Points on a hilly landscape, in no order, each with its height.
From any point a climber steps to the highest of the 3 points nearest to it. It stops when none of these is higher. Distance is the straight distance between rows; heights are no part of it.
Lasol h=88.2: [106 107 133 137 172 129 128 127 112 114  99 114  99 162 129 110 147 109
  85 169 111 147 123 139 174 118 156 117]
Tidi h=51.8: [108 109 126 109 218 109 127 103 150 116  62 162 110 136 135 114 120 109
 123 151  85 159 106 142 160  93 178 119]
Kug h=58.8: [113 120 105 113 162 148 135 104 137 142 187 149 158 129 157 126  99 149
 194  94 152 148 104 119  91  96 153 133]
pup h=19.7: [148 154  84  74  86 176  96 173 133  88 164 101 153  87 147 151 129 179
 145 140 177 167 110  95  98 110  80 122]
nalib h=61.4: [ 89 108 133 164 118 117 113 113 125 152  82  98 108 186 103 111 132 131
  81 171 135 103 149 121 200 157 140  89]
susez h=86.5: [ 75 101 146 182 121 132 182  82 124 177  70  92  64 120  79 117 120 125
 117 178 122  99 145 129 234 135 145 116]
Nito h=76.0: [124 103 172 140  65 102 115 131  90 158 125 171 159 117  88 114 140 154
 126 133  86 100 203  73 128 185  76  93]
Suzo h=69.7: [140 116 146 167  70 102 110  95  91 155 104 144 123 171 109 121 134 137
 115 119 121 105 148 115 117 144  84 125]
gam h=54.1: [ 92 142 131 131 116 121 138 149 133 151  67  98 101  95 111 128 144 143
  76 214  95 115 172 119 203 147 107  77]
Mul h=61.5: [106 115 167 171  72  86  78 120 118 164  81 100 136 178 101  99 126 149
  74 168 122  70 151 116 179 167 131  97]
Nuva h=69.9: [145 166 143 101 197 129 143 133 206 120 138 132 156 103 131 117 118 105
 157  75 101 136  90 174  76  97 187 165]
fot h=69.4: [124 135 119 113  84 161 147 127 121 107 158 127 131 111 129 156 116 133
 158 110 160 136 148 106  78 115 100 142]
vali h=64.0: [133 130 135 148 142 103 118 134 123 120 101 110 106 166 129 118 139 106
  85 139 101 131 125 149 158 128 143 123]
Famom h=59.4: [117 164 123 112 173 134 187 157 113 127  52 125  58  90 160 102 159  72
  92 138  97 144 106 146 208 109 153 138]
vik h=37.8: [132 147  99  70  93 192 129 152 128 105 147 112 147 105 139 163 123 146
 157 127 182 149 122 103 103 117  85 124]
Ruz h=73.8: [115 123  99 132  84 155 120 111  88 116 164 120 134 144 142 145 127 152
 155 110 183 129 130 121  81 133 112 137]
pazig h=46.8: [158 136  70 100 147 136  94 138 133 114 217 134 166 154 152 115 127 166
 162  91 180 156  41 135  96  95 128 116]
luze h=81.2: [125  99 159 118  72 111 111 145  82 150 131 161 159 122  87 146 142 156
 154 135 112  88 193  92 100 191  68 101]
vuna h=79.9: [125 101 103 135  94 141 141 105  81 136 174 133 148 159 133 134 125 144
 165 105 177 118 141 116  88 133 130 136]
fusar h=83.8: [134 123 143 123  71 138 137 146 109 133 143 149 153  83  99 139 137 135
 132 127  99 121 200  87 102 145  65 134]
bevib h=72.3: [151 167 147 101 223 118 172 168 160 101 109 153 105  84 140 138 140  63
 143 125  96 144  97 180 129 122 181 166]
Rubap h=55.5: [104 144 144  95 208 125 168 148 127 116  90 153  79  98 151 101 146  68
 121 135  91 153  91 161 168  97 178 133]
Kase h=42.9: [108 148 135 102 214 118 121 108 209 121  44 204 120 134 132 150 148  72
 157  99  95 138  86 162 129  77 174 130]
gake h=66.5: [135 129 132 124 143 125 144  98 151 131 164 142 147 120 138 116 103 131
 169  92 111 146 110 152  65 107 163 159]
rufuz h=48.8: [109 102 125 148 180 112 105  99 122 134 106 116 121 183 122 110 132 121
  93 152 101 134 127 133 167 121 167 102]
Ribub h=79.2: [136 117 120 171  97 133 145 100 102 130 152 140 126 154 129 125 120 125
 139  97 142 113 141 127  92 125 117 141]
pubi h=62.6: [ 95 123 148 141  95 104 117 142 137 156  72 116 123 137  89 121 132 150
  76 208 119 103 186 112 191 168 111  87]
noza h=59.2: [129 139 112 106  85 179 148 137 128 114 144 119 128  98 135 137 114 136
 145 114 171 148 122 101  89 110 101 149]
Bok h=9.8: [169 145  88  77  81 158  73 169 130 105 182 126 172  69 148 147 124 178
 120 120 175 164  88 101 110 100  66 129]
dal h=70.2: [127 131 145 162  74  99  93 143 118 137  80 107 129 151 108 111 140 137
  78 156 107 105 167 120 167 153  99  96]
Rike h=62.3: [140 125 142 177 117 100 109 118 117 134 121 106 124 173 129 108 133 120
  87 140 109 128 137 142 142 143 128 126]
lerug h=63.9: [141 105 125 123  69 113  96 139 101 137 168 133 179 128 100 165 153 193
 152 142 164  82 180  99  76 176  73  92]
vipak h=68.4: [157 138 135 160 127  96 132 142 134 108 118 112 102 151 128 134 137  96
 100 130 108 140 112 140 143 120 125 157]
nak h=83.1: [163 160 140 131 102 126 143 158 151  93 106 117  99  99 142 146 129  79
  98 124 107 135 121 147 126 116 107 163]
Gogu h=71.9: [146 129 140 154 157 106 123 137 131 105 126 120 124 148 141 112 126  95
 109 113 102 149 108 164 120 120 148 153]
Ver h=76.7: [150 157 133 109 191 113 161 160 164  85 125 130  96 107 136 125 141  66
 133 117 122 144  86 171 135 114 169 166]
doser h=61.2: [136  94 147 127  82 107 124 172  69 129 186 143 175 106 100 129 139 160
 153 141 115  92 202  97 122 227  82  91]
Fus h=81.6: [137 118 122  90  88 160 127 161 108 112 179 109 163  67 110 160 126 165
 139 152 137 119 196  99  98 162  93 116]
mosol h=74.1: [139 146 129 130  82 146 162 126 117 117 152 130 121 117 127 122 110  95
 144  93 143 140 121 121  94 113 121 177]
nilo h=65.1: [143 160 139  93 155 191 164 160 145 125 179 127 143  96 160 108 115 124
 176  71 166 170  74 126 102  96 164 152]
vud h=77.0: [134 123 183 135  72  95 106 161 116 161  89 143 158 109  90  84 126 158
  90 152  67 102 190  89 167 181  84  85]
peler h=81.7: [ 67 105 134 163 137 132 150  95 107 167  92 100  87 162 100 110 120 136
  96 171 135 103 147 137 203 149 167  99]
geb h=50.7: [ 79 117 143 135 107 124 192 124 145 184  53 110  86  46  94 130 134 120
 107 193  78 109 179 105 229 166  92 109]
Pok h=68.3: [135 134 124 122 186 104 117 107 209 110 116 162 151 123 127 141 109  91
 147 117  79 139  96 153  61 101 168 149]
zus h=73.4: [128 105  90 125 140 150 133  85 104 121 199 142 157 160 151 131 106 161
 163 100 162 128 113 119  79 123 159 129]
tez h=84.3: [135 118 123 132  72 156 136 114 100 129 141 143 140 129 116 165 142 146
 152 137 152 112 171 100  82 157  81 128]
Tesuz h=73.1: [131 133 110  93  84 154 123 147 125 117 160 118 156  75 134 159 125 160
 146 146 155 144 176 101  89 141  73 123]
mizod h=60.0: [145 127  92  99  87 157  99 136 122 114 170  99 148 121 144 158 129 181
 137 123 187 122 136 111  88 130  96 117]
vor h=70.6: [137 136 134 117 159 152 148 111 160 129 172 125 144 105 153 116 108 125
 171  79 149 152  96 138  78  90 157 155]
Nagi h=81.5: [130 123 126 145  80 140 150 114  99 128 133 140 128 140 121 138 142 121
 136  93 140 122 152 117  89 136  93 145]
Rukuz h=79.5: [117 102 104 144 134 135 150  80  86 133 183 136 142 164 148 128 114 152
 168 102 154 134 123 125  79 114 135 136]
zabaf h=72.0: [159 127 130 140 131 125 147 126 148 112 153 117 122 122 144 130 111 100
 129  90 125 151  91 146 106 106 148 176]
Nopa h=80.7: [125  87 117 160  63  91  81 111  80 171 161 155 164 174 106 153 148 178
 169 142 166  53 143 101  81 199  83  98]
Debi h=64.5: [134 147 145 103 220 119 149 152 153  99  88 158  95  94 142 115 140  65
 129 127 100 156  94 166 154 113 182 151]
gogud h=87.7: [127 108 124 113  82 152 118 145 102 127 158 123 161 114  99 175 139 167
 147 142 160 113 187 104  93 164  82 105]
vobar h=73.3: [146 165 127 105 188 114 168 171 149  95  89 136  75 110 151 122 159  56
 124 114 130 158  93 168 159 119 167 160]
Teduv h=68.8: [128 130  85 102 192 155 102 123 147 133 205 150 173 129 161 127 114 164
 189 100 169 154  72 122  80  88 153 117]
Bevon h=82.7: [128 109 110 152  60 100  91  99  87 150 181 134 148 189 118 163 143 180
 152 132 176  53 139 104  73 191  86 108]
Zazeg h=61.7: [127 127 104 116  95 162 153 126 113 107 162 129 114 126 137 142 118 136
 158  99 172 137 123 123  87 126 119 145]
tig h=69.3: [119 127 134 156 128 105 111 147 118 121  83 102  98 164 121 116 152 117
  76 163 121 124 136 133 176 140 120 118]
fude h=62.8: [157 142  80  86 182 135  80 145 164 116 226 151 185 131 146 117 120 144
 165  82 178 151  36 143  96  92 127 114]
Pumub h=63.8: [139 176 142  87 243 121 175 157 155 108  86 179 102  53 126 130 151  69
 133  94 106 150  98 183 150  96 194 154]
Ner h=68.0: [142 107 160 180  99  97 101  89 102 168 116 129 132 199 126 100 132 146
 105 106 109  97 141 120 139 159 115 106]
Tumeb h=5.3: [161 162  96  93 112 159  73 185 137 110 204 148 173  98 143 139 141 132
 143  80 201 157  37 135 119  89  84 155]
bigoz h=82.6: [144 128  70  80 182 135  81 125 157 122 206 155 173 143 148 127 102 170
 187 100 164 156  67 125  87  83 147 108]
Gige h=66.1: [114 129 144 143  98 115 102 138 127 142  73 103 106 160 101 130 134 130
  77 182 115 103 157 132 173 165 118  98]
nugem h=90.3: [131 154 131 102  79 176 182 154 137 114 135 117 114  75 142 139 113 103
 137  98 153 144 120 109  94 114 116 169]
garad h=73.9: [ 83  84 139 132 190 129 149  71 135 150  72 129 102 127 133  99 103 126
 115 165  93 127 141 135 196  88 190 112]
Bab h=80.5: [135 124 139 139  74 152 147 114 108 118 133 137 117 113 121 144 129 116
 143 107 146 129 154 124  89 122  99 159]
nis h=53.6: [ 99 114 146 104 212 120 143 110 149 144  66 139 102 108 151  95 116 106
 124 135  73 160 107 144 176  70 184 120]
mudo h=61.9: [131 121  73 127 110 130 101 114 115 101 210 109 166 167 159 136 112 175
 133 109 188 122 100 129  81 114 122 119]
Zuve h=67.6: [124  99 156 194  83  89  87  95  87 185 111 153 142 199 110  96 123 146
 128  98 119  75 143  99 140 173 106  95]
Reg h=64.8: [104 128 123 149 138 144 143 143 120 128  67 109  70 122 133 123 148 108
  80 186 114 134 147 125 203 123 122 117]
kor h=84.7: [129 116 144 119  82 139 134 142  99 129 150 143 157 101  96 154 131 150
 142 143 126 112 208  92 105 175  69 107]
runen h=64.1: [115 157 118 130 130 118 133 168 137 121  75 107  94 113 126 134 150 102
  70 179  96 138 152 123 179 135  98 119]
Rupe h=71.2: [147 128 149 164  72 106 127 125 114 137 107 118 120 137 120 127 134 120
  95 111 108 123 161 120 108 122  90 140]
Kun h=52.9: [135 160 119  90 152 200 130 154 147 117 181 121 135 107 150 127 142 126
 177  83 183 161  61 129 115 108 128 145]
babir h=78.9: [ 90  71 141 153 173 119 145  55 145 164  80 109  98 134 102 105  94 138
 112 165 101 122 140 143 195  91 190 110]
lefab h=85.3: [148 163 134 134  76 122 146 155 145 104 106 119 103  87 135 141 125 102
  96 116 104 133 149 123 131 120 102 164]
kugol h=64.2: [124 145 143 144 105 101 111 156 124 124  76 111 111 126 108 128 147 129
  54 166  85 125 157 115 175 149  97 106]
pekig h=59.7: [111 134 152 127 108 106 112 162 145 152  83 111 145 109  98 115 143 156
  82 206  80 108 192 114 179 174 111  86]
Zuko h=59.0: [119 108 155 174 128  92  87  94 121 149 112 103 130 200 119 109 128 141
  83 143 116  94 134 134 166 158 146  96]
sovi h=43.0: [135 157 125 110 207 108 126 104 230 114  66 181 136 139 139 177 141  77
 162 114  93 129  89 172  94  79 176 143]
Sifo h=56.6: [143 111 126 155 152  98  98  93 111 132 126 114 139 181 137 108 120 107
  97 132  90 141 119 142 148 133 149 133]
sunit h=69.0: [156 114 135 180 124  91 119  99 117 129 127 113 127 174 127 103 129 127
 103 101 104 121 116 146 127 129 123 151]
guk h=80.0: [137 110  87 125  85 133 115 113 107 123 183  99 139 164 131 152 124 179
 155 110 200 110 126 123  83 135 112 113]
sim h=70.0: [130 102 139 107  70 114 111 152  83 132 189 135 190 106  95 156 135 194
 157 151 125  99 198 103 104 191  80 106]
Nane h=59.1: [ 71 135 131 132 119 137 142 138 137 154  68 114 104 104 102 124 141 151
  78 214 115  92 184 111 202 169 111  83]
vem h=49.2: [148 135  97  98  67 172  97 140 122 111 173 104 154 117 137 164 131 177
 138 138 177 126 133  98  83 129  89 118]
Bonoz h=71.4: [132 150 136 138 114 117 119 142 129 112  84 105  91 141 126 125 142 109
  74 167 104 136 141 134 166 130 115 115]
geku h=72.8: [151 142 150 114 182 120 146 123 182 109 149 129 149 107 124 122 107  92
 143  99  98 139  94 167  88  98 175 177]
mip h=72.7: [139  85 152 117  75  91 113 139  86 149 158 162 172 123  89 149 145 178
 156 154 117  91 187  76 103 210  75  93]
supe h=66.3: [132 150 133  88 188 174 148 129 171 128 177 147 152  89 148 115 107 147
 183  81 148 140  84 136  76  80 165 146]
zula h=78.5: [167 176 147 108 162 126 179 177 172  95 118 111 112  87 148 137 124  76
 139 110 124 146  91 177 124 125 166 184]
dobu h=26.5: [137 145  84  98 122 170 102 151 122 110 190 115 154 131 148 134 122 163
 160 106 202 161  63 126 102 106 116 126]
nivu h=31.0: [158 149  68 110 105 143  72 137 125 108 209 112 160 141 147 126 127 174
 139  89 209 152  60 114 110  99 110 122]
Pode h=84.5: [ 88  80 149 197 125 104 164  48 132 190  73 109  69 134  87 109 109 147
 119 163 126  90 160 126 223 138 157 121]
gelo h=53.2: [120 143 107  93  83 182 138 149 122 107 146 118 123 100 142 156 117 138
 140 123 180 143 137 101  92 125  96 134]
bom h=89.7: [ 84 117 143 164 107 143 190 105 148 176  57  99  67  92  89 123 134 127
 103 180 119 105 160 118 208 138 121 113]
dav h=68.6: [130 108 140 175  86 113 119  70  74 165 130 153 130 177 117 133 135 116
 140  98 132  93 141 110 111 158 103 123]
pif h=25.2: [142 166 100  76 112 199 117 177 136 101 154 116 136  95 161 151 143 127
 159 117 177 170  75 110 121 116 104 136]
sakag h=84.2: [ 81 108 133 149 141 139 147 116 120 144  79 103  92 153 104 109 136 114
  94 173 130 105 155 129 202 134 151 109]
Ranag h=62.9: [107 126 154 160 113 107  86 116 124 155  79 102 118 183 104 110 138 131
  69 156 118 109 149 126 186 154 133 101]
meb h=75.6: [148 131 142 131 164  97 133 134 155 102 138 128 130 124 137 127 118  92
 139 102  95 141 104 165  99 118 163 174]
Zet h=69.8: [129 128  82 119 100 150 110 115 112 122 187 107 156 157 141 145 124 173
 149 113 195 125 109 119  80 121 116 117]
tapi h=85.0: [129 103 148 155  69 124 114 124  81 141 109 163 143 145 104 134 152 139
 134 130 120  94 180  97 100 167  70 101]
bedop h=81.9: [128  93 108 158 111 118 141  82  71 142 181 137 140 179 124 154 123 146
 159  96 152  91 137 130  95 149 129 130]
rovo h=37.4: [129 147  79  76 165 171 108 146 130 109 208 131 161 140 150 133 133 142
 173 100 183 156  53 142 106  97 137 121]
Kir h=83.4: [145 158 143  87 232 117 145 148 189  84  95 178 125  86 128 144 138  70
 153 111  95 145 104 174 107  96 175 143]
Fafeg h=76.9: [156 168 154 113 151 138 157 150 183 122 150 109 118  78 142 110 106  90
 156  83 140 158  81 159  92 103 180 190]
Las h=64.3: [140 147 139 107 198 114 125 129 193  90 119 154 140 121 138 149 121  79
 161 119  93 137  98 173  90 107 167 157]
dugo h=75.5: [143 118 145 172  99 118 133  98 108 130 145 128 125 156 128 123 121 116
 119  90 114 132 127 133 115 129 121 154]
nozut h=53.8: [127 130 102  98 149 175 126 118 125 130 185 139 150 139 150 116 128 139
 191  93 176 160  76 117  89  99 156 122]
kif h=70.3: [118 131 123 117 189 117 146 133 132 105  94 136  93 142 139 100 144  90
 110 142  98 158 101 151 165 114 178 134]
vuga h=58.5: [121 150 104  94 148 186 142 146 138 116 176 131 139 119 154 115 126 131
 179  93 179 160  75 115  98  97 139 140]
Ruk h=68.7: [155 141 151 154  87 117 153 128 123 120 125 118 111 128 130 124 116  95
 123  98 118 131 112 153 102 113 113 168]
biba h=66.7: [126 111 176 166  55  88  81 116  95 181  92 143 137 184 106  97 141 146
 110 130 113  80 158  89 142 181  96  88]
bosa h=74.8: [159 182 136 106 206 123 187 183 158  95 104 135 101  90 147 135 147  49
 129 112 128 150 101 180 145 123 171 162]
lem h=75.0: [140 132 132 128 177 108 129 154 126  93 122 124  94 137 137 122 128  79
 117 133 101 155 104 170 132 117 157 164]
Zeze h=28.6: [134 154 112  76  95 190 137 172 140 101 150 112 126  83 146 155 136 139
 162 114 177 159 115 108 101 105  98 134]
Vozi h=79.1: [ 70 114 139 158  95 120 150 108 131 166  63 115  83 141  84 118 129 140
 110 195 142  87 167 125 210 160 137  92]
Gak h=63.7: [113 126 122  99 174 146 143 100 170 136 178 152 164 113 159 127  92 148
 189  80 133 145  94 127  59  78 173 133]
guvaz h=87.2: [127  96 150 152  71 111 106 118  77 159 116 165 147 150  94 144 147 157
 152 136 143  79 177 103  96 188  59  93]
Gamig h=42.7: [ 84 110 134 118 203 116 128  87 180 138  47 175 108 125 138 121 117 112
 118 143  71 153 105 129 179  67 195 116]
Kelob h=79.8: [126 141 163 130  87  81 101 163 125 143 102 125 143  97 117  95 136 152
  82 164  63 114 192 110 172 176  94  93]
fufi h=75.2: [114  84 137 165  65  92  71 108  73 172 124 172 147 185 109 145 155 158
 170 135 138  57 143  73  99 217  79  99]
Fur h=66.2: [132  95 143 128  63  87  91 139  85 140 165 152 180 130  86 164 138 195
 160 157 149  71 170  93  85 209  80  95]
bakon h=82.8: [138 116 141 150  68 133 137 103  93 139 141 143 130 133 112 148 133 132
 136 111 129 107 174 119  87 143  90 136]
Gedi h=73.5: [138 115  99 118  70 133  90 123 105 129 176 107 154 132 107 166 126 202
 137 136 181  98 152 111  71 145  84 105]
Kezok h=46.9: [145 114 131 136 178  85 111 109 153 104 129 139 127 149 135 119 117  95
 121 118  75 153 115 159 124 100 163 137]
vuse h=82.1: [139  95  84 137 107 124  95 102 101 133 195 115 159 183 138 144 123 198
 148 113 192  88 124 116  84 140 131 109]
zed h=46.6: [ 97  84 131 155 174 118 127  95 108 149 102 110 122 191 117 109 116 134
 100 163 117 109 142 128 200 138 170  96]
zad h=54.7: [ 72 124 133 133 114 140 171 131 137 163  48 108  85  93 102 128 132 132
  84 207 104 123 170 115 214 141 109  91]
depa h=75.8: [111 100  80 120 142 130 126  98  97 127 203 133 163 167 153 146 119 164
 169 109 177 123 120 121  82 115 148 126]
kef h=71.8: [155 180 121 118 147 110 148 169 147  80  86 116  79 113 150 135 149  77
  92 139 115 140 119 150 157 134 137 161]
rufig h=55.6: [126 132 126 105 217 114 122 115 164 117  67 175 119 133 137 128 131  91
 141 136  82 151 100 148 144 101 171 128]
zodu h=75.1: [141 154 153 105 142 135 160 137 165 118 164 118 131  84 144 116 105 120
 152  81 124 150  86 148  84  99 166 176]
limam h=63.0: [122 153 114  69 183 183 144 147 152 132 188 137 135  99 155 110 123 138
 193  78 161 165  57 141  97  87 154 137]
nuv h=23.0: [126 147 103  96 104 186 142 146 122 105 175 114 129 117 156 149 130 139
 166 116 183 156  92 109 103 110 114 146]
Kod h=68.1: [126  87 146 181  87 112 106  89  67 168 127 161 126 188 108 122 152 140
 145 100 129  76 147 104 118 179  90  95]
Rab h=63.1: [154 103 143 162 140  94 119  95 125 125 128 111 133 171 139 109 128 108
  99 112  78 144 121 152 117 120 137 141]
fevor h=64.9: [ 77 107 147 115 192 128 130 108 125 138  88 131  87 135 135  95 124 105
 113 149  99 149 116 137 193  87 180 121]
peku h=73.0: [117 128 171 156  75  93  95 154 117 161  70 123 136 146  94 103 126 142
  77 164  97 104 174 103 164 171  99  90]
siluf h=67.3: [134 152 143 107 181 127 136 101 216 144 144 151 166  96 148 133  95 138
 181  71 104 138  81 156  63  75 169 154]
Keti h=75.3: [133 121 134  95  86 138 111 166 101 121 187 121 188  78 102 149 117 212
 138 148 129 109 192  97 101 182  73 107]
bikuz h=81.1: [126 104 164 128  88 118 118 150  84 146 155 156 165 101  90 131 131 150
 131 142  88 114 202  80 122 191  75  92]
sudu h=87.0: [146 136 163 151  80 114 122 152 126 120  96 144 132  98 111 130 130 130
 102 126  80 125 179 106 127 151  82 121]
getig h=60.9: [154  95 138 166 139  97  98  84 125 143 128 125 150 178 132 106 111 119
 100 116  91 124 116 142 122 133 137 140]
dipa h=80.9: [159 171 139 122 121 119 165 165 153  90 118 100  91  97 140 126 126  73
 135 106 132 129 105 148 128 120 135 183]
kep h=62.4: [132 134 124 135 128 165 157 122 127 119 159 126 120 106 145 120 104 126
 162  78 159 146 110 126  85 103 140 167]
pimob h=65.0: [100 143 146 115 190 126 170 137 112 137  79 120  73 100 147  88 139  93
  92 149 105 157  99 144 191  97 166 142]
fip h=67.2: [131 129 154 171  94  97 104 130 122 137  89 117 130 168 116 109 152 131
  81 156 110 114 148 124 157 158 112 113]
dakem h=85.1: [147 130 152 141  73 128 148 143 121 111 105 137 139  80 114 139 134 116
 115 115 111 129 176 123 112 134  65 132]
Riba h=65.3: [157 129  59 109 163 122  66 125 152 122 230 161 198 149 157 119  91 184
 167  81 178 145  62 128  97  85 136 100]
Sila h=52.1: [125 123  93 114 124 161 122 119 104 105 181 111 143 150 141 141 116 162
 155 108 194 141 107 124  83 110 144 135]
Vopuv h=72.6: [132 147 120 135 140 126 127 147 123 104  85 104  78 140 133 131 157  91
  73 156 121 140 120 142 173 133 134 134]
Bipo h=74.9: [133 103 137 170 134 101 141  78 105 145 147 142 136 160 131 118 112 130
 140  88 111 118 126 139 101 118 131 146]
zilil h=81.8: [147 141 129 109  89 159 159 147 111 117 137 131 141  73 117 152 125 123
 131 122 119 134 184  93  91 138  82 141]
kel h=84.1: [ 77  79 139 177 143 120 146  69 125 174  87 106  74 158  84 114 124 146
 117 174 150  79 155 124 221 152 168  92]
Tipa h=49.1: [123 112 122 132 194 106 122 116 130 122 103 125 116 163 127 112 120 101
  99 151  93 149 127 155 164 118 160 136]
Siz h=82.0: [137 128 171 161  69 109 106 135 102 162  89 155 145 134 101 117 132 151
 104 128 103 107 179 108 135 159  64 101]
Vef h=70.8: [158 135 145 116 171 103 126 112 178 120 135 144 156 115 137 129  93 102
 157 111  83 145  94 158  79 100 171 165]
gise h=77.8: [153 156 136 137 161 110 143 153 150  92 138 110 109 109 139 123 107  84
 135 112 106 137 103 163 117 115 171 178]
Tavoz h=68.2: [146 115 129 145 130 108 130 104 147 118 153 134 131 131 138 106  94 107
 145  94  83 150 101 148  94 105 155 171]
ran h=46.0: [122 103 130 156 165  88 105  96 115 132 115 100 127 196 135 110 132 116
  83 143  93 113 129 135 171 140 156 104]
zagiv h=67.9: [139 128 105 106  68 140  88 139 110 126 174 111 160 103 104 162 128 198
 129 151 178 111 157 102  87 135  99 114]
bona h=78.0: [166 191 163 104 163 141 182 184 190 114 135 102 117  72 145 126 133  76
 140  99 140 148  87 182 118 123 183 192]
fef h=78.8: [149 159 136 149 105 106 124 148 134 108  96 111  96 107 139 133 152  84
  96 150  89 124 149 135 142 138 102 140]
siges h=78.7: [ 77 109 130 147 151 134 152  97 124 154  74  99  72 134 127  98 126 110
  89 164 121 129 129 133 206  95 150 115]
rugep h=54.2: [162 101 144 166 166  85 110  84 133 122 135 150 151 167 140 117  99 116
 129 106  76 144 116 147 107 119 154 138]
Kilen h=81.0: [138 123 154 133  75 107 119 171 109 156 116 130 156  88  99  93 127 142
  88 142  51 113 201 109 161 157  88  98]
feg h=73.7: [152 143 141 156  87 106 105 137 119 119  97 119 113 152 122 123 143 104
  93 126 101 125 142 134 130 137  92 136]
Kenun h=48.7: [ 88 134 138 128 127 162 183 145 116 147  57  99  80  88 127 138 149 109
  89 192  96 117 167 121 195 131 108 112]
seru h=61.8: [103 106 147 168 101  95  93 119 126 154  73  97 128 177  98 114 132 155
  82 180 140  81 164 116 187 172 130  87]
Vikib h=74.7: [ 83 128 123 134 165 137 164 116 111 140  74 107  71 127 133 109 135  98
  98 168 110 136 113 133 203 103 158 123]
kunem h=82.5: [ 87  79 162 182 150 118 164  51 135 184  87 105  80 120  84 103 102 147
 112 148 103  99 156 142 219 127 179 113]
sotak h=70.4: [ 98 118 130 128 187 135 150 131 118 128  77 121  68 132 139 105 140  98
  94 153 102 148 115 143 192 106 164 137]
fonub h=47.7: [137 111 129 116 202  94 110 124 150 106 108 144 129 150 131 112 127  92
 118 133  89 159 123 156 137 106 173 124]
tibud h=46.7: [141 123 124 123 197  83 104 109 180 103 100 155 152 145 136 136 121  86
 138 131  67 146 109 151 116  96 174 128]
Vadi h=60.7: [135 142 139  93 227 111 125 137 165 104  99 171 127 122 141 124 133  79
 138 121  90 152 107 155 134  99 173 137]
Lifo h=54.0: [144 138  94  70  84 165 113 153 117 115 180 107 174  78 126 149 127 180
 136 155 155 134 151  93  94 139  79 125]
fano h=72.4: [139 104 116 136 119 134 153  94 106 135 168 141 139 130 149 118 105 124
 154  96 147 132 120 145  84 107 147 152]
ris h=52.2: [133  99 126 142 180  96  94  94 124 128 107 124 136 177 130 114 128 110
  97 138  79 137 127 138 140 128 157 123]
tezap h=66.4: [151 120  64 102 149 118  86 110 145 119 203 133 180 152 162 122  88 188
 168 102 178 142  77 120  89  93 139 104]
Ful h=79.3: [130 109 118 152 124 112 148  68  88 154 173 149 140 160 132 134 103 136
 145 100 123 111 124 129  84 124 135 130]
Ranup h=90.7: [162 149 141 134  90 107 121 171 131 117  98 120 128  77 124 133 133 119
  89 138  69 131 179 114 149 144  78 132]
Zonog h=68.9: [125 133 136 116 171 115 140  96 196 124 140 153 155 109 146 128  92 120
 176  92 100 142 106 149  66  86 164 156]
lifa h=60.1: [108 101 146 180 134 108  89 104 121 163  97 103 115 207  97 108 139 151
  81 154 132  80 145 119 188 174 155  93]
Fuzo h=83.0: [123 110  90 146 102 132 119  99  93 128 192 129 141 184 136 156 119 173
 153 108 172  96 123 124  82 151 124 116]
zato h=87.1: [156 164 134 135  88 114 140 158 139 115 105 136 119  80 131 140 129 108
 103 118  81 133 156 115 127 127  89 148]
Miz h=78.2: [123 124 119 134 169 118 140 151 117 112 103 116  91 148 144 116 146  80
  85 150 104 156 122 141 162 121 141 138]
dop h=6.1: [165 161  92  72  92 165  85 177 140 111 190 133 167  91 147 145 135 147
 134 101 188 178  61 116 121  92  73 135]
numo h=79.4: [134 165 142 114 104 175 182 152 139 119 146 117 108  84 148 119 114  95
 156  90 150 142 101 126 107 103 144 184]
gezir h=48.0: [ 95  97 136 118 208 118 133  88 151 149  68 154 116 135 139 112 110 104
 119 139  68 146 120 132 164  75 187 104]
seke h=74.0: [140 149 134 122 173 117 152 160 128  94 103 125  89 128 146 124 147  71
 107 137 113 146 119 167 172 122 163 142]
sav h=90.0: [135 172 135  70 119 207 157 162 142 116 150 124 122  80 163 131 136 108
 173  76 189 157  74 112 114  99 130 162]
des h=73.6: [125 149 138  96 125 192 153 142 130 117 160 124 127  97 151 125 125 114
 172  75 178 155  87 124  99 104 143 163]
nimev h=82.9: [114 157 133  90 216 116 135 110 202 106  72 198 129 107 137 153 146  75
 165 111  94 131  98 181 122  88 180 138]
Vitop h=67.7: [ 90 144 125 125 151 155 165 155 127 127  61 119  68 114 143 126 156  89
  88 177 120 146 127 134 194 116 130 119]
pim h=84.0: [122  99 101 147  96 118 117 101  83 136 174 130 142 174 128 161 139 184
 148 120 179  86 141 112  81 176  98 117]
Kiv h=79.7: [163 160 145 124 142 118 147 165 154  94 120 112  92 107 137 132 128  60
 114 123 132 134 110 174 132 128 155 189]
leged h=85.2: [135 144 150 144  86  97 114 167 127 141 110 122 135  73 115 109 133 142
  77 145  68 130 185 104 157 161  80 108]
Gose h=73.2: [ 69 132 130 143 134 148 173 122 130 150  66  89  57 119 119 113 132 127
  91 183 124 114 154 131 210 113 142 113]
zuzo h=84.8: [127 103 123 154  80 124 116 106  77 142 136 149 148 154 105 156 145 157
 143 125 164  77 171 109  76 168  88 116]
Rubek h=76.6: [126 125  98 121  88 156 123 121  98 126 168 116 139 132 118 164 128 176
 141 123 184 106 146 122  83 147 102 123]
Nalu h=62.7: [122 131 103 115  81 167 132 127 101 111 144 112 140 114 127 169 135 136
 151 124 174 134 145 108  89 121  88 140]
todas h=14.9: [139 151  87  99  86 168  96 159 121 101 180 107 152 115 157 135 126 161
 143 120 202 154  72 107 103 114  88 134]
Tilo h=68.5: [ 87  91 126 131 183 115 126  81 129 144  90 125 105 155 118 102 117 117
 100 162 107 136 132 128 188 104 188 109]
Murus h=79.0: [ 97 108 121 156 148 124 129 137 122 137  72 108  98 173 119  98 139 114
  75 171 121 122 139 130 189 137 143 108]
Kopi h=5.2: [157 178  89  72 136 172  94 182 145 106 192 126 153  96 158 145 150 125
 163  98 198 172  32 131 118 105  94 155]
zan h=58.9: [137 108  70 100 166 131 103 112 135 104 217 133 173 160 164 128  99 186
 166  95 176 149  84 124  89 104 157 101]
bemel h=51.1: [103 146 132 125 129 131 127 162 136 148  70  98  95  89 118 125 142 141
  68 197  95 111 181 117 190 159 102  81]
Vafo h=78.4: [154 149 141 128  76 154 154 141 132 113 116 124 125  81 134 152 117 104
 129 112 139 137 152 110  98 118  94 159]

Where does a climber stop that starts at each point below?
Nuva: Ranup
todas: bigoz
kugol: Lasol
Zazeg: guvaz
Kopi: fot
dal: Ranup
runen: Lasol
Ruk: gogud
fevor: sakag
mosol: gogud
zed: bom
Bipo: guvaz

Call two points neighbours if one is among the 3 nearest of the other. Go from one point of each pair to the other, from neighbour to neighbour, staying as high as possible. Name the lowest point that can't be avoided.
Lasol and Ranup: seke
vor and bigoz: Kug
nugem and Ranup: Vafo
Ranup and sav: des
bom and sakag: peler
gogud and Ranup: fusar
guvaz and gogud: tez
